Each row is a point on a tangle of strands that fork, close into loops and nearly touch. The rows are in no order.
(in the rows, 128 means zero)
Two points are linked if the straight distance between their rows is under 97. Some points are linked to none.
j_655: [129  87 179 144 134 162 129 102  97 120 170 137 126 123  64 130 120 120
 133 108 148 121  78 140 161  79 175 120 125 131 126 105 130 120 110 106
 124 104 185 129 116 120 180 171 102 175 139 104 112 119 156  89 127]
j_644: [118 169 112 114 161 100 168 118 104 113 153 125 161 162 114 104 126 130
 150 128 140 160 127 164 118  75 141 154 102 157 138  73 130 104 123 113
 134 170 135 128 127 123 119 151 105 121 141 161 140 138 201 122  95]
j_137: [116 112 121 142 107 153  79  88 150 142 121 112 107 139 170 140 130 135
 153 136 116  96 172 102 120 168 108 109 166 115 137 153 146 122 127 117
 112 126  94 153 130 119 133 121 126 148 163  98 118 127  68 114 152]
j_102: [152 119 161 135 110 129 117 148 126 130  99 149 128 112 101 134 113 138
 108 101 154 105  97 128 131 133 151 119 124 116 132 156 115 135 129 138
 142  87 116 122 151 135 166 129 138 125 115 107  90 115 106 128 161]
j_825: [137 162 128 128 136  95 201 172  95 133 120 142 169  98  88 118 135 125
  68 110 120 161  51 131 137  76 157 117  83 157 105 101 117 139 114 155
 151 112 175 111 125 149 114 147 145 115 102 155 156 146 182 142  87]
j_968: [164 116 141 137 103 115 109 176 144 141  62 156 118  93 122 147 118 153
  99 124 158  97 110 119 116 159 130 118 128  96 130 170 104 145 150 157
 129  91  91 115 158 139 154 101 162 113 101  97  87 120  85 171 159]
j_415: [147 119 175 120 131 133 131 117  97 107 131 141 149 129  77 119 121 129
 126 104 180 126  77 149 134  79 172 127 118 126 131 130 112 132 116 128
 132  96 163 127 142 141 172 170 114 144 114 117  96 111 158 105 139]
j_651: [144 113 167  65 108 133  73  84 124  83 167  88 141 180 173 102 132 109
 182 141 197 101 138 131  95 115 133 126 142 106 162 145 128 127 122  98
 104 127 147 135 151 124 157 176  84 118 123 147 125  98 142  68 140]
j_99: [159 127 169  52  99 113  74 107 122  74 147  92 147 182 177 100 135 112
 166 148 210  92 132 135  74 127 124 134 139  99 166 156 119 137 140 100
 115 124 129 117 161 131 147 158  91 104 116 160 123  84 134  79 154]
j_557: [146 101  94 135  99 119  90 158 192 138  35 128  95 114 172 156 138 177
 118 172 149  92 167 110 102 189  75 119 159  92 122 171 106 150 169 149
  87 128  64 133 145 135  91  88 157 123 108 103  99 127  59 194 138]
j_915: [158  91 193  94 121 159  95  95 106  92 166 116 142 155  99 113 130 122
 152 126 196 113 101 138 121  95 165 123 135 105 143 147 117 132 118 113
 119  93 176 126 150 137 193 187  97 148 107 114  93 102 155  79 144]
j_983: [144 172  99 119 125  97 133 149 148 127  82 142 134 143 156 125 117 140
 118 138 154 139 146 134 107 152 115 155 116 117 146 149 115 124 142 126
 148 149  71 113 171 137 104 106 140  88 116 147 115 119 113 166 136]
j_332: [146 125  86 133 110 106  95 155 190 138  34 132 100 122 179 152 135 173
 119 174 152 109 175 115 101 184  73 136 154  97 129 171 101 142 166 139
  97 143  57 127 152 135  75  87 159 108 104 121 105 129  74 198 126]
j_840: [152 189 101 109 138  88 194 170 102 107  93 159 153 128 122 104 120 132
  89 132 153 163  95 172 114 101 145 158  73 141 129 120 110 131 130 138
 167 143 114 100 159 156 106 127 127  90 102 172 130 124 158 160 115]
j_649: [112 199  78 121 158  97 183 141 124 136 135 135 139 155 146 104 122 121
 130 154 105 186 169 148 114 126  98 161 113 160 129  94 139  99 136 125
 158 186 104 121 135 117  63 111 114  93 137 190 138 150 165 157 106]
j_589: [167 120 183 103 124 125 116 128  97 100 118 145 158 134  79 114 125 123
 114 112 203 119  72 150 111  89 163 132 118 116 137 157 104 143 126 136
 135  80 150 111 157 159 183 174 119 129 100 121  80  98 148 109 157]
j_645: [144  75 111 151 114 140 115 180 170 141  61 150  81  78 130 166 139 178
 108 141 108  97 144 126 143 175 101 115 143  97 109 168 104 157 151 169
 100 102  93 125 127 144 109  83 163 135  90  81 101 138  66 202 141]
j_760: [156 181  93 129 135  91 172 199 126 133  70 168 130  88 134 131 119 141
  85 135 122 168 113 133 128 143 130 150  90 122 115 148 104 140 132 159
 152 139 111 105 151 155  88  91 166  79  77 149 133 135 122 188 113]
j_423: [ 97 112  93 157 149 159 127 152 169 150  99 132  81  96 136 150 148 146
 117 132  30 143 184 120 156 167  81 126 156 136  81 128 121 141 136 152
 116 143 126 150  79 132  67  73 162 137 118 107 153 148 105 180 111]
j_382: [109 139 127 149 141 117 178 141 115 142 136 135 144 125  96 128 126 127
 117 104 101 155  96 123 148 104 151 125 116 157 115  89 131 120 115 140
 136 135 159 132 115 115 114 131 138 124 135 138 152 147 160 118 101]
j_988: [146  88 104 145 106 131 100 169 176 141  50 140  90  99 147 161 134 177
 114 152 131  94 155 118 123 184  93 115 149  96 119 168 107 151 159 157
  98 112  80 130 140 137 108  88 161 129 103  86  95 131  63 196 143]
j_622: [131 170  88 103 113 102  86 107 168 133  88 109 131 159 203 122 125 126
 142 171 158 122 184 118  90 169  90 141 150 114 155 156 132 113 148 110
 119 159  51 132 155 125  89  95 129  99 147 147 126 114  93 154 148]
j_935: [123  87 173 143 132 169 118  87 105 121 181 128 115 137  86 126 119 116
 151 113 145 115 101 132 156  92 162 121 130 128 129 106 136 115 108 103
 117 119 178 139 120 108 185 175  99 172 146 106 118 121 149  81 128]
j_89: [142 143 135  54 125 109  93  86 120  78 170  93 150 191 187  88 128 112
 180 152 201 120 150 157  91 105 121 146 128 118 171 124 132 124 128  92
 122 157 113 124 149 133 133 167  84 110 130 171 124 109 159  92 141]
j_91: [161 125 168 128 108 118 120 165 115 127  84 160 137 100  88 131 110 131
  94 102 169 109  78 136 123 118 153 118 114 115 132 166 110 144 131 151
 144  76 119 115 155 146 174 133 140 119 102 109  83 115 114 137 167]
j_941: [130 190  93 109 155  89 206 159 105 116 128 143 164 143 122  99 129 128
 108 139 125 176 113 166 119  84 132 153  84 158 123  84 128 110 129 130
 162 165 130 108 139 135  91 129 121 102 119 182 147 139 184 146  94]
j_70: [ 97 160 105 127 149 117 125  75 117 129 166 108 138 173 145 111 124 111
 186 131 137 152 169 132 118 111 116 139 132 156 142  86 148 103 118 108
 119 173 121 154 122 103 116 160  94 125 171 154 136 148 180 112 113]
j_306: [ 90 101  91 157 161 162 135 163 167 160 111 124  88  79 129 151 155 126
 105 133   4 142 179 109 172 158  75 121 156 145  72 117 131 136 138 155
 123 143 149 142  57 136  67  72 171 143 109 119 177 145 130 176 104]
j_14: [ 85  69 122 187 150 163 125 130 131 153 169 136  83  85  94 161 144 128
 118 101  36 122 130 112 162 157 117 125 150 135 100 123 144 133 121 125
 114 115 144 120  68 108 123  97 136 167 151  84 165 146  86 126 115]
j_233: [104 172  99 140 146 108 153 119 127 136 134 128 133 155 135 121 118 127
 146 121 110 160 157 129 123 136 118 143 126 154 128 103 135 112 123 125
 139 163 113 142 131 114  92 126 122 106 147 150 135 147 149 133 110]
j_206: [127 159 112  81  92 111  54  80 152 126 110  94 135 160 230 117 130  94
 171 174 163  88 190 107  76 167  92 127 164 118 160 158 146 119 149 106
  87 154  81 158 138 115 102 105  98 107 162 152 134 103  83 104 157]
j_291: [116 192  80 110 139 106 138 108 142 126 125 122 135 170 177 111 118 123
 149 158 137 163 185 144 105 144  92 158 124 145 153 125 138 108 137 111
 149 175  68 131 153 122  81 112 111  93 152 173 127 136 140 153 137]
j_110: [128 136 111 155 135 121 178 187 131 155 110 141 134  68 114 139 131 126
  68 122  64 162 100 109 163 139 127 116 107 135  90 125 120 149 129 175
 146 113 158 120 102 149  94  91 189 109  85 125 160 145 135 164 104]
j_454: [118  79 170 136 128 186  98  66 115 118 193 114 103 151 113 125 124 105
 172 126 148 107 123 122 148 104 154 114 139 123 138 109 146 115 107  96
 115 127 172 151 119 103 192 184  85 175 157 109 122 121 147  70 128]
j_854: [105 200  78 120 152 103 160 112 133 135 136 127 134 165 155 111 120 120
 144 159 110 181 189 147 106 141  87 162 121 162 138 108 142 102 135 120
 149 187  86 134 139 114  64 112 112  95 154 183 131 149 158 156 118]
j_728: [167 117 182  92 115 125 102 125 112  94 121 129 152 146 102 114 123 122
 128 115 207 107  92 138 103 107 151 131 127 108 148 159 109 142 134 126
 133  88 140 111 163 148 180 171 116 123 102 126  87  92 144 101 160]
j_960: [103 100 100 162 140 160 119 146 161 148 106 136  80  94 133 159 144 155
 122 127  48 130 174 123 152 167  92 123 154 127  95 139 120 144 132 149
 113 130 118 146  93 132  84  81 153 145 123  92 139 149  84 175 123]
j_596: [142 117 132 127  96 130  85 126 157 135  89 120 122 134 161 142 124 146
 133 137 151  89 151 100 108 168 115 112 152  99 139 162 128 131 142 125
 121 108  88 133 151 126 146 112 138 126 132 104 106 111  73 133 157]
j_822: [107 109 113 166 130 150 127 142 145 148 120 137  96 105 122 154 131 150
 121 115  68 131 148 120 153 163 118 124 143 127 107 132 123 136 123 142
 129 124 118 137 106 127 107  87 151 140 132  95 131 146  87 149 127]
j_372: [133 158 121  72 108 109  81  88 141 103 135  94 143 176 206 103 124 100
 171 151 184 108 168 129  88 142 106 136 145 123 169 141 144 121 135  99
 119 149  84 139 151 121 117 135  93  99 147 168 133 102 123 103 155]
j_246: [156  78 151 153 108 144 105 164 136 145 107 155  97  76 101 158 123 147
 101 116 123  80 106 125 138 159 130 107 142  98 126 170 123 142 139 141
 124  73 108 108 133 136 172 100 143 149 119  74  86 130  62 154 168]
j_217: [ 74 114 118 159 148 138 144  96 112 162 173 122 115 149 106 133 134 110
 162 121  76 150 145 110 153 124 128 121 144 172 119  77 149 110 114 127
 116 168 153 156  92  85 109 139 118 149 182 134 152 160 164  99 100]
j_272: [149  87 183 145 117 160 119 126 111 125 141 150 113 103  71 138 114 121
 116  98 150  98  82 134 150 113 159 112 132 119 129 153 132 131 117 118
 135  73 153 116 133 128 194 152 111 164 125  98  95 114 106 102 162]
j_192: [122 133 142 136 131 131 134 114 119 118 133 130 137 146 109 124 113 134
 141 100 148 129 114 132 135 110 151 131 125 134 135 114 127 122 114 121
 134 123 135 140 139 123 152 153 117 130 133 123 117 121 142 105 131]
j_298: [125 103 105 161 137 147 151 182 154 149  95 145  99  60 117 157 138 149
  93 127  49 138 135 124 169 160 110 119 127 119  84 140 112 153 136 170
 124 108 140 127  90 149  90  69 180 128  85  98 150 142 105 185 117]
j_253: [136  75 142 167 123 153 118 159 132 142 129 156  89  68  93 161 123 146
 103 105  93  95 106 126 153 157 133 116 137 106 117 159 128 144 127 141
 121  75 121 112 113 132 158  92 141 154 121  71 110 137  64 152 152]
j_497: [162 143 140  89  73 102  66 139 160 111  72 100 141 144 200 133 121 123
 135 168 196  66 158 106  68 173 102 125 149  79 145 165 119 134 175 110
 106 124  85 120 160 124 135  94 128 101 130 141 123  80  77 137 161]
j_159: [129 153  89 108  99 114  62  98 178 139  78 101 126 150 211 134 134 128
 149 184 150  96 193 108  83 181  78 126 170 110 147 167 133 120 154 116
  89 153  62 150 142 124  85  90 128 116 155 131 122 111  69 146 145]
j_932: [143 131 150  56 145 122  81  74 100  71 204  93 161 187 152  82 140 128
 185 160 198 140 137 170  99  75 148 152 112 109 167 107 120 121 119  91
 113 162 153 119 138 144 157 182  92 135 121 148 114 125 195  82 117]
j_954: [116  84 145 165 121 171 106 102 129 139 158 133  92 120 113 147 121 128
 141 104 105 102 130 115 147 146 134 117 149 121 129 137 149 121 114 111
 128 109 128 136 116 109 167 134 112 165 157  91 120 133  79  99 145]
j_112: [156 112 175 100 107 139  95 114 127 104 127 117 138 148 126 120 122 119
 142 115 190  98 116 120 111 124 144 119 137 107 148 158 122 133 129 116
 126  96 134 124 160 132 181 161 112 126 116 123  99  93 127  90 160]
j_642: [101 102 142 165 137 149 150 115 115 143 158 133 114 125  88 139 121 124
 133 102  97 133 104 119 165 116 152 120 132 147 120  95 140 120 114 123
 128 129 159 137 106 102 141 137 124 155 153 115 140 143 133  98 120]
j_753: [136 165 125 111 147  89 201 156  86 123 128 137 183 114  82 111 146 130
  75 126 133 167  55 151 127  46 164 126  74 159 114  87 113 131 114 137
 147 129 176 102 122 151 119 161 132 126 112 163 157 142 205 136  77]
j_739: [127 134 106 146 142 113 199 185 126 163 125 130 150  73 106 134 144 111
  50 119  62 175  88  96 172 123 121 110  96 151  86 111 133 145 126 180
 156 116 169 114  97 149  92 114 196 110  78 146 171 146 160 154  88]
j_5: [135  94 178 152 130 155 141 124 100 129 151 146 124 102  60 136 115 123
 115  97 139 116  68 139 162  92 170 118 122 131 121 121 129 129 112 120
 134  91 172 122 118 122 174 155 113 164 130 105 109 122 134  99 140]
j_747: [174 144 166  68  82 101  76 143 139  88  95 106 146 159 177 115 121 113
 132 148 216  77 131 126  62 150 114 138 133  85 153 166 110 144 165 110
 126 113  98 101 169 130 154 121 120  93 116 154 115  68 108 118 172]
j_604: [ 99  66 120 186 140 171 103 116 131 148 167 136  73  86 109 163 137 136
 128 102  60 106 144 114 148 164 115 128 157 120 115 139 147 130 115 117
 109 108 128 126  82 114 145 106 119 176 157  70 140 143  61 125 131]
j_301: [120 128 141 118 137 139 109  75 121 108 162 106 135 170 138 110 120 119
 174 118 161 127 139 133 128  99 139 128 133 133 145 103 140 113 110 106
 121 145 139 152 131 116 155 174  96 136 146 133 122 125 165  89 124]
j_425: [103 130 136 143 149 129 150 101 106 133 156 124 140 151 101 123 121 124
 156 113 125 144 116 131 143  90 152 126 125 154 128  76 135 107 113 117
 122 154 161 146 116 106 134 157 114 142 155 131 139 141 180 101 103]
j_510: [139 135 143  78 155 121 105  81  98  81 185 104 165 177 128  96 135 133
 175 143 188 144 126 169 109  64 154 155 109 119 154  97 118 117 117  98
 118 160 151 126 135 141 162 181 100 137 127 143 115 123 201  93 110]
j_59: [146  78 175 148 112 165 104 122 126 132 143 138 105 105  96 148 120 124
 125 105 139  82 106 119 140 139 144 109 145 107 137 162 139 125 126 113
 131  77 131 118 136 120 195 138 113 163 135  89  93 117  80 102 167]
j_148: [151 101 183  94 133 153  99  85 103  90 174 112 150 158  98 111 131 128
 157 129 194 126 101 147 123  79 171 130 125 109 147 128 117 125 114 108
 115 116 183 128 142 140 188 191 100 150 113 111  96 109 176  78 132]
j_514: [147 176 110 126 133  88 208 188  97 132 114 147 168  85 103 115 137 120
  49 122 117 176  58 128 137  90 142 117  71 154 100 111 123 146 122 165
 163 115 164 103 128 160 101 140 158 100  85 167 163 147 175 161  87]
j_750: [121 112 157 113 139 153  97  66 112 105 185 103 140 169 125 108 128 117
 184 129 170 128 133 137 130  85 152 126 128 126 144  98 131 112 104 101
 110 147 164 152 126 115 171 189  95 152 145 125 119 123 184  78 116]
j_313: [142 194  91 111 143  93 188 166 119 115  96 155 142 140 138 107 115 131
 101 140 139 170 129 163 114 118 127 162  85 137 136 116 117 120 134 134
 170 161  96 104 165 144  93 111 129  86 107 174 127 129 148 165 119]
j_729: [112  82 122 158 116 172  81  85 143 144 142 119  84 125 157 148 137 134
 145 133  92  95 173 104 129 168 107 111 169 114 133 155 155 124 121 112
 105 119 103 148 108 118 142 118 121 170 169  80 122 134  53 115 149]
j_381: [147 136 130  93  73 110  56 117 166 121  78  94 134 146 213 136 129 122
 147 176 178  61 176  99  70 178  95 117 162  89 140 163 125 128 168 110
  88 127  85 139 149 121 124  89 124 112 144 130 126  86  58 127 159]
j_109: [ 84  76 118 179 153 154 146 139 134 161 165 133  91  86  91 157 149 119
 108 102  24 135 127 111 171 152 115 124 144 147  96 117 141 133 125 136
 123 121 157 117  62 110 111  92 149 160 141 101 177 147 108 129 107]
j_536: [121  93 162 117 113 174  85  61 126 111 177 103 112 160 149 116 123 103
 183 128 157 102 142 117 130 116 140 110 146 118 144 131 147 117 108  99
 111 126 158 158 130 107 177 181  85 157 151 121 122 117 134  66 137]
j_466: [164 132 166  69  97 108  80 124 132  84 117  99 152 167 164 105 127 117
 145 135 210  89 129 128  77 138 124 134 135  98 160 159 115 139 147 106
 128 112 114 108 164 135 157 146 107 102 114 153 115  77 124  98 162]
j_527: [120 181  86 108 126 102 107 103 153 131 112 115 134 167 188 114 119 123
 148 156 148 142 185 131  95 158  91 149 137 131 159 142 137 111 138 109
 137 167  59 133 155 125  87 109 118  99 150 159 125 125 116 151 142]
j_539: [131 140 110  93  81 119  50  87 166 135  91  95 130 147 225 130 136 109
 161 187 152  70 192  99  74 182  87 116 176 103 146 164 139 123 160 114
  72 140  79 161 136 118 101  87 116 121 161 126 125 100  55 118 155]
j_262: [132 154 101 133 123 111 115 136 160 138  82 135 121 138 156 137 123 148
 126 135 130 137 163 118 115 165 107 137 138 118 133 149 115 126 133 134
 132 143  77 132 152 129 102  99 145 100 123 120 114 132  96 164 132]
j_638: [ 98 169 103 136 150 110 145 100 124 134 147 116 139 164 135 118 119 121
 163 125 117 163 160 129 119 124 116 147 130 160 133  93 142 107 122 117
 131 168 116 147 125 105  99 137 108 116 161 151 138 148 164 123 109]
j_971: [139 151 131  53 111 105  85  93 128  84 150  93 142 187 207  91 125 101
 174 155 197 107 161 149  82 128 108 141 136 119 175 137 136 126 139  95
 122 153  96 128 151 127 119 142  85 100 140 179 132 101 135  95 153]
j_937: [130 118 145 133 120 144 110  99 130 121 135 121 121 145 125 129 114 130
 148 107 148 113 130 119 132 130 142 121 137 122 138 130 135 122 118 115
 133 116 128 141 145 121 162 151 115 134 140 115 111 119 117  97 145]
j_893: [139  92 107 160 130 142 148 193 155 145  85 153  93  48 116 163 137 156
  88 133  66 127 122 130 170 161 115 117 122 111  88 155 109 162 137 175
 118  94 132 121 101 157 101  68 179 129  76  90 136 139  93 198 129]
j_374: [137  69 159 161 117 174  96 114 130 137 156 138  86  98 104 155 123 125
 126 106 116  79 123 111 140 154 135 113 151 107 132 163 150 123 120 104
 123  82 127 116 122 115 190 129 106 171 143  78 110 122  61 105 156]
j_289: [146  79 140 147 102 149  93 146 152 144 103 135  96 100 129 157 128 156
 117 130 127  75 135 111 126 171 117 106 151  94 127 166 128 134 139 133
 118  88  98 122 137 129 157 100 142 149 127  78  94 124  56 150 162]
j_230: [147 154 137 144 115 106 178 182 106 137  95 163 145  70  89 132 117 128
  71 106 120 148  59 135 144 110 160 114  88 139 110 143 109 154 117 168
 150  90 151 117 134 151 124 121 161 110  93 128 133 139 136 160 124]
j_384: [ 86 106 133 160 143 144 142  98 111 144 171 126 121 142  94 131 127 117
 155 112 102 136 118 117 158 107 148 120 136 157 124  79 146 111 112 118
 121 150 161 147 101  92 138 149 113 157 171 126 146 147 157  91 107]
j_203: [135 135 152 149 116 114 182 178 101 143 112 155 145  61  74 138 123 119
  60 103 110 146  43 130 158  99 161 103  90 146 105 138 117 163 115 166
 153  73 171 114 119 147 132 126 163 127  99 126 139 147 141 151 123]
j_383: [ 90 113 135 140 144 149 111  62 108 136 183 109 125 168 123 117 126 105
 190 128 128 135 149 119 143  98 139 120 133 150 136  74 152 105 106 109
 109 169 155 167 104  92 150 175  93 156 182 131 137 146 183  87 106]
j_921: [111 147 124 114 136 128 101  62 125 112 166 100 136 175 161 106 120 110
 188 130 161 133 161 132 117 110 122 131 138 140 151 103 147 112 115 103
 116 157 122 154 128 111 136 172  88 129 161 147 128 135 167  95 125]
j_842: [ 70  99 115 168 151 142 149 113 117 169 171 128 112 135 100 143 144 111
 142 115  48 153 141 105 163 137 125 118 148 168 108  88 151 118 119 135
 122 159 159 143  78  91 100 123 131 151 173 127 167 161 146 105 100]
j_274: [116 162 107 145 137 112 152 140 137 137 114 140 131 133 126 126 115 138
 127 115 108 157 142 126 129 143 130 141 123 139 122 120 123 120 121 138
 141 145 115 135 137 123 100 114 139 103 129 134 132 139 129 145 117]
j_695: [ 87 117  86 146 167 143 151 165 158 175 123 120 114  94 124 138 155 112
  95 135   5 162 175  94 173 152  77 119 153 160  73 106 141 128 135 163
 137 156 155 138  57 135  58  80 187 130 108 141 181 144 153 160  91]
j_662: [109 105 138 157 122 160 114 103 128 136 145 126 106 131 122 139 117 132
 146 107 111 114 139 113 143 141 132 118 145 126 130 130 142 123 117 116
 129 118 125 146 121 111 150 134 121 149 154 103 120 133  94 102 144]
j_464: [ 97  85 128 164 150 138 184 152 121 167 168 130 129  89  79 146 149 103
  80 103  47 148  81 100 184 117 140 109 120 158 103 101 145 140 125 151
 138 116 176 108  83 116 114 117 162 150 123 123 182 156 150 117  99]
j_684: [148 192  89 116 141  82 220 190  98 126 109 150 168  99 119 104 129 123
  56 140 118 183  79 144 128  94 131 135  67 150 105 104 125 133 126 156
 172 143 148  94 136 158  84 128 148  89  89 189 162 144 172 167  85]
j_135: [104 116 130 153 141 122 190 152 114 154 151 130 143 106  85 134 137 115
  91 105  77 153  80 111 167 103 149 112 113 159 105  92 137 130 119 148
 138 124 177 122 103 114 109 126 154 133 125 133 165 154 161 117  99]
j_139: [162 188 114 114 129  85 192 183  93 110  84 167 159 107 106 111 122 133
  73 127 155 161  70 163 115  92 149 144  67 141 122 135 105 142 125 151
 167 123 125  95 156 163 116 132 133  91  91 168 132 127 155 167 115]
j_816: [145 194  94 102 146  82 223 173  91 113 120 148 176 124 114  97 134 131
  77 146 130 176  83 170 120  67 140 143  65 157 113  87 123 124 127 138
 168 154 143  95 140 155  94 136 128 102 105 190 153 140 192 153  84]
j_774: [152 128 151  43 130 117  81  84 106  64 195  87 155 193 171  82 142 125
 187 163 206 126 136 164  87  90 139 149 122 106 173 126 123 129 124  90
 115 156 143 116 146 141 145 177  86 121 118 159 118 116 176  80 131]
j_830: [117  65 129 179 130 164 110 135 135 146 153 144  80  74  98 166 133 143
 118  98  72  98 128 119 150 162 122 123 150 113 115 146 140 136 118 125
 114  90 128 114  92 123 152 100 126 168 139  66 129 138  58 140 141]
j_521: [142 188  93 116 139  92 168 159 133 122  87 152 135 139 146 115 117 135
 108 138 137 163 140 148 111 139 121 161  99 127 137 132 118 122 137 132
 162 159  83 109 166 141  90 103 136  83 109 162 123 128 132 170 125]
j_234: [ 81  93 118 171 148 144 154 133 125 164 161 126 108 115  96 147 146 115
 121 107  40 148 128 105 171 141 126 121 143 157 102  99 146 126 124 140
 129 141 158 131  75 103 101 107 148 150 153 119 168 154 129 113 103]
j_707: [ 84 170  87 149 143 126 119  87 134 160 142 114 118 152 144 128 134 118
 163 134  76 170 200 114 121 158  89 138 153 164 122 112 150 115 122 126
 119 171 108 163 108  99  74 118 120 123 177 146 136 159 140 134 113]
j_404: [102  93 143 171 134 149 153 130 115 146 159 138 111 103  80 147 123 124
 119  98  83 130  90 120 166 121 150 121 128 143 112 103 141 131 118 126
 130 113 163 125  99 107 137 125 129 158 144 107 147 144 122 106 121]
j_735: [109 126 109 153 127 142 115 123 148 148 110 130 103 128 136 146 127 150
 138 122  89 135 164 114 136 165 113 125 148 129 118 137 126 128 121 131
 125 135 104 146 121 120 104 100 147 130 143 104 121 144  91 141 130]
j_547: [138  74 111 159 122 147 125 184 159 140  79 156  79  62 117 167 139 168
 104 136  85 106 137 133 154 172 104 117 137 104 102 162 108 159 143 167
 107  93 110 124 110 149 109  74 163 136  86  77 114 139  71 202 140]
j_414: [130 130 153 134 134 130 143 120 108 115 133 137 143 135  91 122 115 136
 134  97 153 129  92 141 138  91 163 130 117 135 128 112 123 126 116 124
 134 114 154 134 137 129 155 159 117 135 126 122 113 121 155 106 129]
j_398: [135  98 176  96 130 161  85  66 109  91 192  97 139 170 122 107 131 117
 180 137 183 124 123 141 123  84 164 126 128 109 149 115 124 117 106 102
 108 131 182 145 133 126 185 194  91 154 127 119 112 117 179  70 123]
j_20: [170 133 181 116 112 115 125 157 100 112  91 166 149 111  77 123 115 123
  94 107 188 115  63 150 115 101 161 124 112 121 132 167 100 147 127 151
 142  71 134 111 158 156 180 157 131 121  97 118  82 103 131 130 163]
j_300: [131 160 119  78  96 112  67  84 146 115 124  93 138 165 213 111 123  98
 170 160 173  90 178 114  82 158 102 128 154 116 164 155 142 119 141 101
 102 147  84 149 144 118 114 119  98 102 153 155 136  97  98 101 157]
j_150: [119 195  82 118 156  93 194 147 117 125 135 139 150 152 134 106 119 124
 124 143 113 181 148 155 118 110 115 158 103 159 126  90 133 105 132 128
 156 176 114 116 138 122  75 118 117  98 133 182 145 145 173 150 101]
j_100: [115 146  98 147 129 129 113 128 158 145  98 131 108 133 151 142 126 152
 137 133 102 140 175 115 126 169 103 132 149 126 120 140 121 127 127 138
 127 145  90 145 134 127  93  98 147 116 135 113 119 144  90 158 127]
j_500: [125  84 172 108  97 180  74  62 131 113 175  99 107 157 164 121 128  92
 184 137 156  86 147 108 123 127 137 104 150 111 150 151 150 122 116  99
 100 110 157 154 136 105 183 174  79 157 151 122 129 107 113  56 148]
j_342: [171 144 149  90  80  96  79 149 153 107  74 111 145 144 178 125 115 128
 121 152 203  74 135 115  70 161 110 133 136  82 147 164 114 138 171 114
 127 114  83 105 166 130 148 109 135  97 119 142 112  76  94 139 169]
j_490: [157 174 126 129 118  92 179 187 100 126  80 169 149  82 102 125 119 131
  72 113 139 156  64 142 126 109 155 127  79 136 113 146 103 152 118 165
 155 103 137 110 152 158 120 124 151  95  88 145 130 132 140 168 121]
j_352: [108 141 129 143 149 116 171 126 112 133 144 130 148 138  96 123 126 128
 134 109 117 151 102 131 143  92 152 132 114 158 122  78 129 113 115 128
 131 145 160 135 117 112 121 145 122 130 140 139 145 143 176 110  98]
j_187: [ 96 110  92 148 160 131 174 171 144 175 137 120 132  93 113 134 153 105
  73 122  18 169 138  87 182 142  95 115 133 159  79 102 146 131 132 170
 145 142 164 122  70 137  72  98 194 124  97 141 183 145 161 146  89]
j_441: [147  94 134 138  93 142  82 137 160 143  89 125 107 117 151 151 129 153
 124 139 140  75 145 104 116 173 113 105 157  94 134 164 127 133 146 130
 116  99  92 126 144 127 152 104 143 139 131  88  99 117  58 142 163]
j_492: [130 181 105  99 157  97 185 132 101 101 139 138 163 158 122  95 128 132
 131 138 148 164 119 183 115  75 139 160  86 153 138  82 122 111 132 118
 152 164 120 110 142 138 113 142 110 113 129 174 135 129 189 134 102]
j_364: [139 107 164 117 108 151  92  97 131 114 135 112 125 149 137 124 117 122
 154 113 169  95 128 113 121 132 140 112 146 112 144 148 133 124 121 111
 125 103 127 139 151 122 175 157 110 135 135 116 110 107 112  87 157]
j_360: [125 132 120 122 105 135  81  95 151 132 109 108 124 151 179 132 124 127
 155 137 146  98 168 102 106 164 110 116 158 117 145 154 139 118 130 114
 119 127  89 147 146 121 132 120 124 121 149 116 119 117  81 115 152]
j_657: [142 144 132 135 121 116 129 145 134 129  93 142 132 123 119 133 113 143
 119 106 143 124 116 124 124 139 141 130 123 120 135 146 117 128 125 136
 143 116 102 126 155 134 139 122 139 110 115 118 108 122 108 139 142]
j_625: [146 184 111 100 151  83 208 162  81 114 123 145 183 122  94 100 142 137
  77 139 138 169  62 170 121  46 156 137  62 156 114  89 110 130 122 135
 158 137 163  95 131 158 111 154 128 117 109 174 152 138 203 144  80]
j_991: [132 153 136  80 167 107 133  96  85  89 180 114 177 166 108  94 140 138
 159 147 172 161 117 186 109  48 164 164  90 131 148  78 111 110 119  98
 127 172 152 115 122 148 155 169 109 141 133 145 121 127 217 104  93]
j_86: [126 154 120 144 130 117 142 143 134 131 107 142 129 130 120 133 116 141
 125 105 122 142 126 125 133 138 137 133 122 132 127 127 117 127 121 135
 143 126 113 131 144 126 119 116 139 108 124 123 120 134 117 138 128]
j_421: [117  88 148 174 130 149 152 148 114 145 151 146 107  79  74 151 121 125
 101  93  83 120  81 127 168 128 151 117 126 131 110 128 135 141 118 133
 134  91 157 114 102 119 147 112 136 158 129  98 136 142 101 122 132]
j_574: [104 112  98 147 154 127 189 174 138 175 143 120 145  90 105 134 154 103
  60 118  34 169 112  86 182 133 111 112 119 157  85 100 147 135 131 178
 149 133 169 117  78 141  84 110 195 123  90 142 181 148 165 141  86]
j_761: [105  71 119 172 126 177  89  95 139 145 154 126  71 106 139 158 139 139
 140 121  77  95 162 110 132 168 105 119 169 112 126 151 155 125 118 113
 103 111 110 138  94 116 146 115 116 177 166  73 127 137  47 124 144]
j_406: [121 153 128 105 164 109 149 104  93 105 166 118 169 161 104 102 135 134
 155 133 154 155 112 169 120  52 162 154 100 146 140  68 118 103 118 105
 127 167 158 126 119 132 143 169 108 138 138 148 135 132 213 105  91]
j_545: [114 125 105 160 139 132 163 178 146 155 111 138 117  79 114 147 133 134
  90 120  48 158 129 112 166 149 116 120 121 135  88 124 121 144 130 164
 137 123 147 129  96 136  84  79 179 117  97 115 157 144 121 161 107]

A tip is a point with one link. Name the tips that can be reached along the links from each point below, in the order of the rows.
j_662 => j_915, j_500
j_289 => j_464, j_421
j_840 => j_332, j_203
j_991 => j_651

A fork is a point with three links, a tip a point with one. Leave the first point through the second and follow the links. Name the first fork or tip that comes.
j_291 / j_854 => j_941
j_937 / j_192 => j_589
j_753 / j_825 => j_816
j_298 / j_893 => j_332
j_137 / j_360 => j_604
j_854 / j_291 => j_539
j_342 / j_747 => j_651
j_109 / j_234 => j_384

Name the points in between on the shortest way along the links from the first point to the second, in order.
j_102 / j_364 => j_91 j_20 j_589 j_728 j_112
j_466 / j_206 => j_747 j_342 j_497 j_381 j_539
j_954 / j_364 => j_662 j_937
j_415 / j_274 => j_589 j_20 j_91 j_102 j_657 j_86
j_644 / j_932 => j_406 j_991 j_510
j_684 / j_527 => j_816 j_941 j_150 j_649 j_854 j_291
